Points on a hilly landscape, in no order, each with its height.
From any point a climber steps to the highest of the 4 points nearest to it. It stops when none of these is higher. Distance is the straight distance between rows; heights are no part of it.
K_50 h=2.18: [113 153 141  95 119 173 109  73 132 117 113 153 130 108 177  96  83 127
 157 112 171  79 115 134 118 120  93 136 145 153 101 129 146  96 102 101
 111 167  89 119 107 151 146 147 121  96 170 135 103 173 163 137  89 134
 118 156 119 125 109 123  96 113  86 128 137 129  95 156  79 123  97 174
 134 129 115 145]
K_903 h=4.04: [105 128 149 109 127 151 127  55 145  99 101 168 149 140 156  88  76 119
 164 130 179 114 112 134 116 131  78 131 142 160 111 143 171  86 108 113
 106 175 105 115  94 146 138 146 126  93 179 147 112 154 155 133 107 143
 121 163 134 134 121 142  85 109  91 130 154 136 110 127  69 122 111 160
 128 114 116 134]
K_345 h=4.55: [141 121 107 110 147 195 110 105 114 159 134 128  99  95 161 132 126 137
 143 117 156  70 152 134  95 117 146 124 166 119  88 115  97 118  93  97
 135 131 113 131 134 162 150 149 139 135 122 107 113 161 152 129  86 124
 119 180  87 131 102 117 140 132  85 124 126 111 138 187 110 133  94 149
 140 122 143 164]
K_812 h=3.64: [ 71 119 114 128 102  61 169  65 158  58 103 156 192 151  86  97  92 109
 171 117 105 183 116 119 140 129 104 152 111 153 160 134 161  72 132 161
 108 195 164 132 109 117 118 189 111  79 158 181 158  91 123 138 169 151
 144 149 157 140 139 155 106  69 102 135 141 132 113  91 105 166 110 100
 142 106 139 132]
K_323 h=7.31: [ 94 129 164 141 116  67 147 133 149 107 124 130 137 143  93 144 110 105
 129 120  93 188  97 104 151 108  95 126  97 159 167 141 141 140 150 159
 103 158 141 125 120  87 106 139 139 109 139 158 159 100 113 124 170 136
 124  95 124 141 150 135 120 127 142 140 136 155 127  68 137 145 145 106
 128 124 124 119]
K_208 h=4.17: [ 96  98  78 102 149  97 150 136 141  93 147 112 137 103  93 115 157 133
 176 120  82 154 162 146 120 113 157 160 136 115 163 126  96 123 103 170
 162 149 196 141 131 147 122 197  94 122 113 137 170 115  88 114 165 161
 174 188 139 122 133 148 164  80 124 153 140 100 147 136 146 169 119  88
 151 103 116 121]
K_752 h=7.13: [131  93  94 131 166 122 140 172 125 136 159  92  94 117 115 142 157 156
 139 111 110 119 177 142 111 117 183 133 161  99 137 112  81 131  97 139
 171  99 178 129 151 155 135 169 118 181  85 121 123 106  96 136 157 140
 158 185 117 135 102 150 181 123 124 146 127  87 158 157 172 140 118 105
 133 107 141 116]
K_412 h=4.36: [122 157 173 147 115  66 156 181 129 118 119 115 119 141  92 152 133 100
 100 139  80 185 102 108 153 137  93 113  63 148 170 151 138 163 168 148
 112 120 149 127 123  87 113  88 138 141 129 159 146 104 107 116 163 134
 113  63 130 130 152 110 116 145 174 134 134 147 121  67 160 125 176  96
 128 134 115 101]
K_175 h=3.07: [128 104 110 121 155 171 132  83 131 132 140 130 114  97 154 119 121 140
 153 114 149  80 156 145  97 102 144 136 160 133 111 131 110 107  99 105
 138 138 119 124 124 158 133 165 120 126 119 118 131 172 139 124 115 123
 133 201  94 126 106 127 141 110  89 132 130  96 146 181 108 133 111 136
 134 119 138 145]
K_359 h=4.70: [ 82 150 178 154  80  60 138  84 148  75 109 154 159 178  98 131  70  96
 132 138  98 186  78 121 166 142  64 143  98 171 146 139 176 108 163 135
 110 162 129 118 114  91 115 122 131  87 175 165 152 121 139 135 156 131
 108  76 128 135 144 151  87 111 131 130 130 175 121  54 107 133 125 124
 126 131 126 107]
K_914 h=2.08: [115 114 110  75 147 207 131  75 125 119 115 141 127 104 177  97 111 136
 161 104 170  65 141 138 100 125 119 140 152 142  81 125 141  99  77  99
 128 153 105 118 108 171 132 172 125 104 157 141 120 175 164 113  92 135
 120 204 111 139  87 108 117 110  73 136 143  93 124 194  76 142  86 173
 124 120 134 149]
K_826 h=5.45: [ 94 128 159 132 124  95 133  95 143  99 119 143 148 141 128 141 106 115
 148 120 116 158 113 120 129 115  95 128 119 146 150 136 152 113 144 131
 105 169 118 120 112 106 120 141 127 103 152 147 142 120 130 120 148 148
 126 116 137 141 143 147 108 112 115 133 145 155 108  99 106 128 119 133
 125 120 133 121]
K_873 h=2.53: [ 73 102  75 109 121  80 161  73 158  61 119 153 178 141 101  78 130 137
 177 125 104 173 141 148 114 119 127 159 123 143 153 125 141  72 122 170
 131 177 182 119 116 144 110 225  99  84 146 154 161 122 107 127 165 161
 157 181 163 129 130 153 133  67 105 143 152  92 118 114 103 163 114  97
 130 114 126 126]
K_855 h=3.39: [100 114 110 123 149  94 165 153 136 100 138 108 133 131  99 146 142 126
 149 111  69 173 138 130 140 110 142 121 117 142 182 142 107 144 137 171
 134 148 169 141 127 103 122 157 111 119 110 153 161  97  99 122 165 154
 148 133 130 135 133 139 133 111 141 139 135 121 128  97 149 157 146  85
 135 110 128 123]
K_155 h=6.50: [168  78 115 138 171 130 122 204 108 164 144  78  80 131 110 145 178 168
 127 115 111 128 191 141 125 119 189 114 160 109 118 120  71 156  97 147
 185  65 176 147 164 155 152 167 138 198  62 109 110  74  95 141 144 134
 146 188 118 133 114 141 184 139 139 136 117  84 159 153 180 132 129 111
 131 133 152 104]
K_389 h=4.93: [113 167 178 129  91 107 102  84 137 107 121 172 146 170 150 101  67  94
 114 162 145 125  77 147 157 169  52 145 132 177 103 139 169  91 151 121
  99 162  79 126 100 105 112  89 124  96 195 125 122 142 176 123 111 119
 108  67 129 123 139 145  80 117 143 147 132 180 102  78 103  99 117 162
 127 124 102 115]
K_326 h=5.24: [197 122 125 132 126 142 111 193 103 187 133  93  94 123 108 148 164 141
  81 137 134 127 146 122 139 139 173 106 112  85 119 106 104 185 140 128
 151  65 120 147 172 128 149  90 145 182  87  95 103  92 113 138 109  99
 129 109 130 136 125 117 157 175 158 106 107 110 148 133 185 116 156 130
 116 153 138 117]
K_726 h=5.66: [125 170 161 148  93 102 115 118 129 125 132 156 144 160 132 132  97  99
  97 152 104 149  91 127 146 153  79 130 113 157 133 144 158 130 166 125
 102 142 110 110 125  97  99  58 133 108 151 121 137 141 150 121 131 116
 113  48 134 116 153 124 104 137 158 133 137 182 111  76 113  97 126 123
 119 146 105 121]
K_498 h=2.16: [ 84 102 103 114 123 109 161  47 157  82 114 146 175 129 131  95  94 132
 167 106 142 138 132 135 113 126 116 141 134 150 132 132 159  67 106 142
 116 172 138 121  95 137 120 186 104  86 146 159 150 129 134 126 153 153
 142 194 146 143 116 145 106  87  91 136 153 104 116 131  79 149 109 134
 131 115 135 136]
K_768 h=5.55: [160 106 126 144 154 119 138 200 115 161 128  77  91 117 100 149 159 139
  99 122 110 138 156 113 133 124 171 111 109 100 127 123  91 171 122 139
 150  80 155 139 160 122 142 104 137 185  85 115 110  80 101 142 139 116
 136 127 123 137 138 133 156 158 158 125 112 116 146 121 190 120 146 107
 127 139 142 109]
K_915 h=5.93: [139 143 153 138 128 120 123 131 134 131 121 137 123 140 128 148 124 112
 108 138 124 137 111 130 126 129 112 122 118 137 144 145 130 142 145 130
 104 131 101 114 121 100 118  89 130 127 138 122 125 141 134 128 125 123
 115  76 128 128 141 124 128 148 151 127 135 160 130 114 127 111 142 123
 124 137 120 128]
K_488 h=6.12: [155 139 119 125 139 191 105 112 115 155 129 133 110 111 154 140 122 131
 123 129 157  85 133 126 114 126 141 123 159 125 107 117 115 125 109  95
 125 132  91 118 130 145 140 127 138 138 125 107 110 159 152 124  95  95
 118 139 108 124 111 112 129 137 102 119 122 132 134 173 116 125 116 148
 121 135 140 159]
K_366 h=6.80: [ 82 122 132 135 127  96 155 105 146  87 121 138 154 141 101 134 114 115
 162 112 100 177 115 119 137 110 108 133 124 145 163 133 142 114 146 150
 114 177 143 130 108  99 114 164 114  95 138 168 164 119 109 119 174 156
 125 124 135 149 143 135 126 106 122 132 148 130 116  86 118 155 130 101
 128 111 139 115]
K_417 h=4.14: [154 152 152 156 109  59 150 252 107 142 125  84 124 116  89 128 192 122
  64 126  91 168 101  97 158 148 143 101  49 127 138 137 145 198 175 142
 140  60 160 134 150 104 123  67 133 150 104 152 133  78  74 122 151 114
  99  62 141 129 162  85 116 157 208 129 107 140 135  71 205 120 209 110
 129 162 115  93]
K_992 h=5.13: [109 162 162 114 102 137 105  79 137 109 109 169 144 160 159 102  69 112
 135 155 169 104  95 138 141 140  67 159 138 177 109 139 166  88 141 117
 109 174  84 122  97 132 133 114 116  95 178 134 119 156 181 128 101 119
 101 101 138 123 120 141  74 115 108 146 141 156 103 112  76 103 103 166
 128 124 103 125]
K_513 h=4.20: [100  97  99 124 169 125 143 114 132 120 145 103 118 110 119 135 137 140
 152 113 120 122 153 138 108 109 162 142 149 107 136 122 105 117 100 138
 138 137 164 126 119 150 129 181 116 138 107 128 149 147 119 128 146 150
 151 188 123 133 114 140 148 113 105 148 131  88 142 164 131 157 111  99
 136 114 137 126]
K_685 h=8.15: [149 103 125 141 164 140 125 149 108 157 135 101  99 116 123 151 150 150
 122 121 125 118 154 127 118 111 165 122 143  97 117 119  89 144 113 134
 157 102 138 141 142 128 138 138 136 162 103 115 128 123 114 138 120 113
 126 160 118 140 129 148 164 141 126 127 112 115 156 151 157 126 125 112
 135 124 136 120]
K_611 h=3.29: [ 84  97  95 119 135 102 151  78 160  71 127 143 162 123 117 110 116 132
 172 119 123 143 141 139 115 119 134 149 141 143 151 125 132  93 121 157
 127 163 160 118 112 138 111 207 107 103 141 147 155 122 115 132 158 162
 146 177 148 128 125 139 126  81 104 139 158 104 114 134 111 151 108 100
 136 109 134 119]
K_636 h=3.22: [ 86 101 113  98 134 140 153  44 147  76 108 149 169 125 150  82  92 134
 182 112 172 114 135 136 104 129 106 147 140 149 109 120 166  69  95 106
 117 177 121 119  88 156 116 186 111  90 157 161 129 147 141 121 135 151
 143 214 148 139 100 152  98  93  81 130 165 100 116 146  68 144  95 161
 124 110 132 125]
K_700 h=4.10: [164 134 138 154 128  91 148 235 105 158 122  86 106 124  98 137 179 130
  87 114 103 161 118 102 159 129 155 106  77 103 145 135 128 197 143 140
 143  81 164 144 161 106 126  80 146 170  84 137 129  65  80 117 139 126
 121  89 132 142 149 116 139 162 183 123 110 127 143  86 193 120 182 102
 121 139 125  94]
K_59 h=5.03: [ 84 131 159 126 100  94 131  69 145  82 102 156 163 151 132 109  83 114
 156 140 139 153  93 122 142 134  70 141 130 161 135 140 182  78 140 124
 101 180 123 116  98 113 123 147 127  85 173 154 134 128 143 128 132 133
 118 124 138 146 144 161  90 106 114 134 143 161 106  86  91 131 114 136
 143 124 127 116]
K_584 h=5.61: [127 112 122 134 159 102 143 199 125 142 139  83 110 127  99 151 160 139
 127 114  88 154 141 120 153 116 164 106 112 117 164 130  96 175 133 158
 149  98 168 157 154 117 137 124 118 149  79 139 138  87  96 124 160 151
 156 146 123 136 141 128 149 133 149 126 123 117 148 121 181 142 157  91
 136 121 137 114]
K_292 h=5.34: [120 154 170 130 111 114 115  85 136 106 111 164 142 148 137 113  81  96
 128 140 153 132 102 117 128 127  77 140 135 161 130 138 163  98 142 115
  99 167  95 118 107 119 125 111 122  95 175 139 133 152 144 128 115 137
 117  92 142 120 140 135  95 118 118 129 137 166 112 100  92 116 120 156
 121 120 115 119]
K_136 h=5.82: [139 114 127 138 148 122 139 164 121 150 134  91 102 120 107 157 150 139
 109 128 108 148 134 118 133 113 152 111 111 101 145 124 107 161 121 147
 133 111 155 131 141 114 126 102 135 150  92 124 136 104 107 126 140 136
 145 112 124 133 130 132 154 148 146 116 123 130 134 118 162 133 161 103
 137 133 122 111]
K_542 h=5.47: [145 111 121 140 154  86 162 241 118 146 138  74 108 130  85 149 175 140
 104 112  72 160 138 104 154 118 181 107  98 114 159 121  99 174 130 160
 159 100 191 164 157 119 135 125 127 159  83 142 129  61  76 134 153 146
 145 145 124 135 124 126 159 136 169 136 120 119 143 104 196 138 162  93
 141 133 131  93]
K_663 h=0.02: [181 177 121 150  89 146 102 198  94 176 161 139 135 150 148 140 158 134
  69 165 141 114  99 137 149 192 140  89 112 112  96 108 132 162 171 109
 124  59  95 145 145 124 133  31 149 158 114  93  94 134 147 130 112  91
 110  40 155  81 130  92 122 164 189 107  79 128 118 128 144  96 155 135
 111 151 121 138]
K_415 h=3.51: [189 108 107 125 132 216 101 142 107 191 141 128  87  96 150 139 159 150
 117 133 154  76 169 136 109 126 168 118 161 104  91 111  94 141 105  99
 145  95 113 138 157 155 158 135 147 158 100  82  95 134 133 140  77  93
 110 142  88 121 105 106 158 146 104 119 106 118 143 192 138 125 110 158
 116 133 141 165]
K_670 h=6.96: [ 92 120 139  99 126 173 132  43 139  98 110 154 159 126 173  84  93 124
 173 114 172  83 127 129 118 132  94 145 136 153  96 125 166  91  90 102
 107 165  99 112  88 159 128 167 112  88 167 155 123 162 154 119  97 141
 121 201 146 140  95 131  84 101  79 132 147 103 111 159  59 133  84 171
 120 113 132 142]
K_793 h=2.57: [128 114 116 101 146 192 119  86 128 135 117 141 114 100 168 102 116 130
 140 117 164  63 137 132 107 117 130 137 149 125 104 122 129 111  93  96
 123 150  98 113 118 155 146 152 127 121 140 115 118 180 146 120  81 128
 120 178  99 122 107 109 116 121  79 130 138 120 125 190  95 142  93 159
 128 125 127 144]
K_748 h=7.60: [165 162 149 147 110 110 115 182 113 158 143 125 123 138 118 144 140 104
  72 157 118 143 101 116 143 163 122 106  84 114 137 136 138 181 170 138
 116  81 127 130 137 117 105  35 137 146 118 119 120 128 120 133 129 104
 124  48 140 108 140  96 109 166 192 113 112 145 131 100 154 106 168 116
 116 158 115 110]
K_629 h=5.91: [153  91 103 115 154 171 126 118 117 153 138 114  84  97 142 133 131 148
 142 123 141  81 176 137  97 109 165 132 169 110 106 110  92 128  86 111
 158 107 125 121 134 166 144 159 132 155 104 108 116 151 130 149 112 122
 139 193  96 135 107 120 148 128  88 129 119  99 158 192 132 131 102 136
 137 124 142 141]
K_714 h=6.16: [120 103  93 128 169  93 153 200 123 127 149  74 107 127  93 136 168 139
 142 127  87 153 158 133 139 110 177 132 124 111 163 127  78 145 115 166
 172 110 197 142 148 132 125 158 119 160  83 129 138  84  91 133 163 144
 160 168 123 132 120 140 179 125 143 141 125 115 145 124 177 152 147  84
 152 111 137 109]
K_16 h=7.39: [164 111 115 134 147 173 116 125 109 160 133 114 100 101 142 142 138 135
 121 121 147 100 156 134 108 114 154 126 157 102 105 120  99 137 102 118
 138 113 110 124 140 144 149 127 138 146 113 102 115 147 132 138 101 119
 132 156 105 124 124 122 156 140 107 127 121 116 147 164 131 128 120 130
 128 128 128 149]
K_704 h=1.23: [153 174 135 113 119 166  98 144 115 155 144 149 128 126 160 138 130 112
  91 147 142  89 107 136 132 151 115 120 136 119 118 126 126 127 143 108
 120 101  89 128 139 123 127  69 141 130 133  97 115 152 159 135  92 101
 107  49 132  93 134 114 130 147 155 108 109 148 119 140 120 100 135 146
 117 147 113 154]
K_236 h=6.53: [162 130 135 130 135 158 106 124 123 155 134 121 109 115 147 145 140 133
 117 132 142 102 130 127 117 119 134 118 144 108 117 126 116 140 121 115
 126 119  97 124 136 132 123 116 138 143 120  97 115 153 139 129  98 104
 124 110 119 121 133 120 141 145 115 117 123 148 131 142 128 115 119 130
 121 137 143 151]
K_707 h=7.32: [ 92 101 113  88 150 163 152  54 138  98 110 133 160 114 170  92 106 135
 177 106 174  85 139 136 102 126 119 136 153 142 105 122 143  85  87 104
 119 155 115 115  93 170 123 178 116  97 156 148 115 167 146 125 119 147
 138 212 124 136  92 132  99  99  71 134 157  96 116 176  66 143 100 166
 126 120 135 135]
K_705 h=5.97: [158 125 141 132 130 135 110 145 114 159 136 114 110 123 133 141 141 125
 102 129 129 124 136 121 129 121 136 110 128  97 128 132 119 152 136 118
 125 114 107 132 142 128 136  89 144 148 106 102 118 134 122 135 107 112
 118 101 125 129 135 111 133 156 140 116 124 148 141 132 139 108 144 138
 128 137 118 138]
K_535 h=2.73: [109  95  94 121 166 140 145  93 141 125 137 122 123 112 138 129 124 143
 157 103 127 106 151 149  91 107 157 142 157 106 125 125 107 106  96 117
 140 146 139 116 126 159 126 183 110 129 122 129 145 152 123 123 136 145
 156 205 121 133 104 142 139 107  97 150 141  92 146 172 115 141 104 126
 136 116 141 128]
K_698 h=5.16: [ 94 150 167 143 104  86 131  91 144  92 108 159 146 164 116 127  83 106
 131 131 122 166  97 114 141 127  68 137 116 160 145 145 160 110 153 128
  94 167 116 113 109  96 110 108 135  91 165 137 143 126 140 126 142 132
 115  86 138 142 151 139 100 125 128 140 136 164 115  74 105 122 116 128
 125 129 122 109]
K_880 h=5.60: [171 163 134 157 103  85 120 230 103 160 128 109 128 131  95 132 170 129
  57 143 101 158 101 100 151 155 144 103  72 102 142 142 143 188 172 145
 139  66 136 131 154 118 114  48 148 160 114 130 117  96  95 125 142  95
 121  58 150 123 154  88 116 170 202 109 107 136 140  92 176 108 189 114
 121 156 123 111]
K_84 h=3.27: [ 63 139 168 138  78  47 172  87 151  75 110 145 170 176  82 130  89 100
 144 114  87 208  93 115 150 129  84 144  88 164 173 149 158 103 158 164
 104 180 145 134 125  79 128 158 139  76 166 173 159  95 119 136 176 141
 112  96 120 134 148 146 104 104 126 133 127 161 110  55 126 162 124 107
 135 122 125 122]
K_538 h=5.56: [113 133 147 141 148  92 157 167 137 121 130 100 119 135  90 155 140 115
 129 120  86 179 119 106 143 106 133 113 102 127 164 138 116 156 140 153
 126 130 153 121 138  95 114 124 130 125 116 149 145  95 102 114 159 148
 136 104 127 138 148 128 134 140 150 122 132 144 119 103 157 135 150  88
 139 120 126 117]
K_861 h=4.23: [182 144 117 127 103 196  80 160 111 181 137 117 108 114 153 148 164 150
  97 147 157  82 141 134 135 135 150 114 140  96  94 110 102 151 136  89
 138  79  91 145 150 147 158  92 140 163 114  81  99 129 145 140  85  90
 111  91 110  95 120 105 148 161 128  97  95 134 136 155 141 103 134 154
 121 151 141 173]
K_333 h=2.89: [ 89 108  89 117 150  83 157 127 149  80 148 119 149 127  98 118 133 126
 168 122  81 167 139 129 126 110 146 153 130 136 173 139 111 111 124 169
 141 159 181 138 128 117 112 193 105 112 125 148 168 119 100 114 176 163
 157 171 148 131 130 139 149  85 124 147 139 103 121 111 137 172 128  95
 146 109 126 125]
K_210 h=3.56: [194 138 115 131  92 198  88 174 101 195 153 129 113 126 149 144 179 155
  87 156 163  89 142 143 135 168 155 109 148  91  83 100 102 160 143 103
 150  55  94 153 153 139 159  78 155 184 102  61  79 110 139 140  93  90
 108  84 125 103 118 109 161 175 147  98  88 117 133 154 156 107 143 154
 112 152 149 169]
K_833 h=6.28: [149 146 139 145 129 130 119 156 116 152 131 122 110 121 117 152 143 124
  99 133 123 148 124 109 132 119 132 116 111 111 137 122 122 163 144 132
 117 106 114 124 133 111 115  82 135 144 114 116 132 124 119 125 126 121
 121  79 133 122 149 116 136 164 161 111 124 144 132 119 154 109 147 126
 113 142 118 127]
K_516 h=4.87: [ 86 128 139 118 115 126 129  73 140  94 103 156 146 138 148 103  87 118
 154 116 163 125 112 128 129 123  87 135 134 158 128 138 167  94 126 118
 106 170 105 115 100 124 123 145 124  93 173 148 122 143 142 127 122 145
 120 144 134 139 126 152  85 110  92 131 143 136 110 117  77 124 115 146
 129 119 135 121]
K_44 h=5.22: [123 130 134 137 146 147 119  95 137 114 116 147 121 119 135 139 109 130
 142 121 146 117 126 123 118 112 111 133 133 125 130 138 136 118 129 118
 115 152 110 109 118 112 125 133 131 119 136 133 131 156 137 118 121 135
 127 130 129 139 143 116 112 132 111 120 137 138 120 141 107 129 130 124
 129 122 127 131]
K_521 h=5.01: [ 84 122 157 143  98  72 153  76 147  78 110 143 161 156  95 122  88 113
 154 119 121 183 110 127 142 128  90 136 114 164 159 137 163  93 144 148
 102 179 145 123 105 105 117 163 120  85 156 165 151 111 125 128 158 145
 117 113 136 148 148 151  97 100 106 144 142 153 119  78 107 157 112 118
 125 117 135 120]
K_666 h=4.28: [188 139 120 148 113 133 106 194  97 173 145 111 115 123 120 139 173 132
  78 146 123 128 128 125 145 153 159  96 101  89 113 118 121 184 157 117
 143  61 121 139 151 121 127  60 155 168  97  98 106 107 122 129 119  98
 125  84 144 115 143 105 146 174 184 104 102 131 142 127 171 103 169 124
 121 155 128 133]
K_702 h=2.91: [ 95  95 100 107 160 150 153  77 146 113 120 128 141 108 144 117 114 139
 172 108 153  98 145 130  96 118 137 144 150 129 116 130 135  92  95 113
 121 150 132 110 109 156 122 180 120 112 149 136 130 161 141 119 142 144
 140 201 124 137 115 140 120 101  84 138 147  99 128 176  89 146  97 144
 135 121 138 132]
K_930 h=4.60: [179 134 126 145 119 108 123 208 105 166 125  98 109 118 107 142 178 135
  74 132 123 139 125 104 141 136 166 108  95  92 121 121 122 194 147 131
 150  60 131 149 154 117 130  78 145 171  93 111 113  70 104 136 120 103
 124  97 148 132 144 101 148 175 176 110 115 126 144 115 186 113 172 117
 116 151 124 100]
K_789 h=2.24: [ 87  99  89 115 149 107 160  87 159  94 140 131 151 118 120 115 130 141
 179 123 111 137 141 145 101 113 146 153 151 122 137 118 119 101 109 142
 145 141 163 123 113 147 110 204  96 114 128 147 167 139 111 122 160 156
 151 189 139 134 123 142 138  97 113 145 145  92 124 145 111 155 107 102
 134 107 130 125]
K_183 h=4.81: [113 195 166 127 103 145  87  97 135 115 129 185 157 160 180  98  77 104
 112 154 163  84  76 151 152 161  69 144 138 187  83 136 165  78 151 104
 106 153  78 127 105 126 142  97 116  99 173 122 108 166 202 130  87 111
 108  69 135 113 123 127  83  94 130 136 126 170  95 114  94  93 116 180
 123 124  92 126]
K_668 h=5.62: [130 149 153 126 125 131 103 105 130 125 120 148 134 132 153 131 108 117
 122 134 140 119 111 122 121 120 106 121 145 145 127 146 136 123 130 121
 108 144  92 110 115 113 115 104 124 112 153 129 128 154 151 121 115 128
 123  91 121 131 136 127 120 138 121 118 131 155 117 132 101 117 125 134
 128 128 124 129]
K_157 h=5.06: [110 112 106 130 159 140 137  97 144 127 124 126 119 109 135 132 120 133
 153 109 140 120 140 136 107 100 143 139 147 127 137 127 124 113 102 130
 123 141 139 121 117 139 120 171 118 123 130 135 140 156 131 119 136 136
 155 167 116 139 119 134 135 108 108 137 141 107 130 158 119 135 113 117
 129 116 130 129]
K_507 h=5.52: [ 94 103  74 116 162 101 140 142 138 118 155  98 114 112 105 132 169 158
 165 117  83 141 163 149 124 109 170 149 147 109 160 129  91 121 117 153
 170 121 192 131 132 152 125 191 101 155 103 129 149 115  90 124 159 162
 166 191 136 126 121 154 185  98 122 146 127 100 139 148 156 149 118  96
 152 108 129 126]
K_83 h=5.21: [180 149 126 131 110 161  99 176 104 181 141 114  98 127 129 149 165 147
  82 145 140 113 132 128 135 146 155 108 123  89 107 115 110 171 147 116
 130  76 107 141 160 134 148  71 146 162 106 103 101 130 118 131  98  95
 119  88 114 117 129 117 148 169 152 112 100 135 145 138 165 114 140 136
 122 145 119 136]
K_886 h=3.31: [143 193 152 133 107 154 100 144 122 138 148 162 137 150 161 131 114 113
  92 161 130 100  96 141 137 169 102 119 133 145 110 122 134 115 161 121
 103 118  87 128 124 104 124  55 139 114 147 100 117 158 174 129  99 110
 106  28 127  96 130 104 114 144 156 113 129 156 100 124 110  83 126 147
 116 134 110 139]
K_499 h=1.84: [ 66  88  91  84 125 116 167  39 159  57 113 152 171 119 130  70 118 139
 187 124 137 131 145 149 103 131 125 166 127 140 129 117 152  64  98 126
 124 160 152 125 114 154 106 210 102  89 158 168 145 134 136 136 161 163
 141 218 160 124 101 144 109  79  92 142 152  77 114 138  81 154  91 130
 129 107 141 123]
K_460 h=4.80: [ 91 152 174 135  82 105 111  70 137  90  94 171 154 169 132  97  49 104
 140 144 143 148  80 117 160 153  52 153 128 180 107 133 197  76 144 121
 102 174  93 113  99 109 125 111 119  72 190 157 128 134 168 138 122 130
  95  94 136 140 143 171  66 111 121 139 137 178 119  75  77 109 103 164
 125 131 106 107]
K_727 h=3.72: [178 163 123 136 101 163  93 167 111 179 144 129 115 129 142 137 155 132
  77 154 135 102 124 143 130 160 151 108 121  94  98 112 117 158 147 103
 131  85  95 141 142 130 135  51 145 144 110  86 106 131 141 130  97  84
 117  68 134  98 131 111 141 165 159 101 100 137 133 141 138  99 139 137
 114 153 122 156]
K_720 h=5.46: [133 122 119 131 145 158 114 102 125 134 122 121 120 106 135 140 116 129
 140 115 145 103 136 126 105 114 125 133 152 106 125 136 114 109 106 121
 126 140 110 116 126 130 133 136 125 121 125 114 129 160 136 123 112 127
 121 141 114 132 127 122 134 128 101 123 136 131 129 160 109 129 108 137
 127 122 129 147]
K_239 h=5.20: [122 168 158 119 120 140  96  99 131 128 121 161 139 148 166 119  89 107
 113 154 139 111 101 138 143 144  73 135 136 165 109 143 148 116 148 111
 105 151  80 111 118 113 127  75 127 108 160 117 117 166 173 130 100 113
 110  53 130 114 138 132 106 134 138 130 133 168 101 118  96  94 119 157
 132 126  97 133]
K_384 h=5.11: [ 92 115 115 136 136  95 153 112 149 101 124 132 142 124 111 138 125 117
 149 108 102 164 121 126 119  99 126 129 120 129 162 146 129 118 129 148
 123 168 154 115 120 113 112 163 116 107 124 151 157 125 110 121 162 149
 152 145 137 132 135 142 131 101 120 134 146 116 124 106 116 154 125 105
 133 116 134 123]
K_131 h=3.50: [213  87 108 134 119 204  93 168  93 188 134 114  82 111 135 140 173 156
 106 136 155  81 187 134 110 131 173 104 171 105  81  92  69 160 122  99
 160  62 118 150 173 161 164 141 159 183  73  74  77  96 119 147  87  99
 119 167  97 118  87 103 183 157 118 118  91 100 147 193 158 121 113 160
 106 130 170 153]
K_426 h=6.84: [125 105 114 133 157 130 124 116 129 141 137 119 111 114 124 151 123 139
 145 112 131 118 152 134 114 106 163 124 155 106 131 131 102 130 106 130
 138 132 144 120 134 130 131 133 127 137 110 124 137 145 123 125 132 135
 147 161 118 136 117 134 148 119 106 139 135 108 141 157 132 128 126 105
 139 122 136 130]
K_645 h=4.08: [187 151 134 161  88  99 115 220  97 168 136 120 121 130 107 136 176 138
  58 144 120 146 113 113 145 166 144 105  69  96 120 127 141 195 160 134
 143  44 136 135 155 121 122  41 144 167  96 111 119 105 104 125 130  96
 120  70 150 123 154  92 134 171 203 104  91 132 142  99 188  97 190 119
 114 168 130 112]
K_739 h=4.77: [135 134 145 139 129  83 147 194 119 133 125 100 126 130 104 143 156 122
  98 129  91 170 112  95 153 125 130 112  83 122 174 140 129 175 152 141
 125 102 151 137 136  91 113  87 138 143 101 147 133  92  92 115 151 136
 127  79 124 119 153 121 126 156 174 125 119 141 133  83 172 131 173  94
 135 141 122 112]
K_940 h=4.18: [141 160 136 113 120 178  98 110 122 140 128 151 126 117 170 128 112 116
 121 136 153  81 118 136 116 122 116 142 149 136 108 124 129 115 117 100
 124 138  88 125 117 135 142 109 127 125 141 106 110 174 155 119  84 119
 121 105 113 124 127 116 123 140 118 119 132 148 116 156 102 114 120 164
 124 131 114 153]
K_113 h=3.68: [204 114 110 130 117 206  86 162 104 193 136 112  94 121 137 152 181 157
 108 142 156  86 175 135 115 123 171 117 158  89  91 100  92 158 111 104
 149  69 112 152 167 154 170 115 153 171  90  72  86 111 132 141  89  93
 116 129 110 116 109 121 166 166 126 111 100 109 148 169 153 118 122 156
 112 131 141 152]

Where does a climber stop that starts at each point below?
K_359 | K_323
K_666 | K_748
K_930 | K_748

Call two points neighbours if one is among the 4 nearest of the other. Go from one point of each pair to the other, from neighbour to neighbour, staying as high as possible. Name the lowest point that can't be avoided.
K_323 and K_707 | K_903
K_323 and K_748 | K_538
K_748 and K_685 | K_705
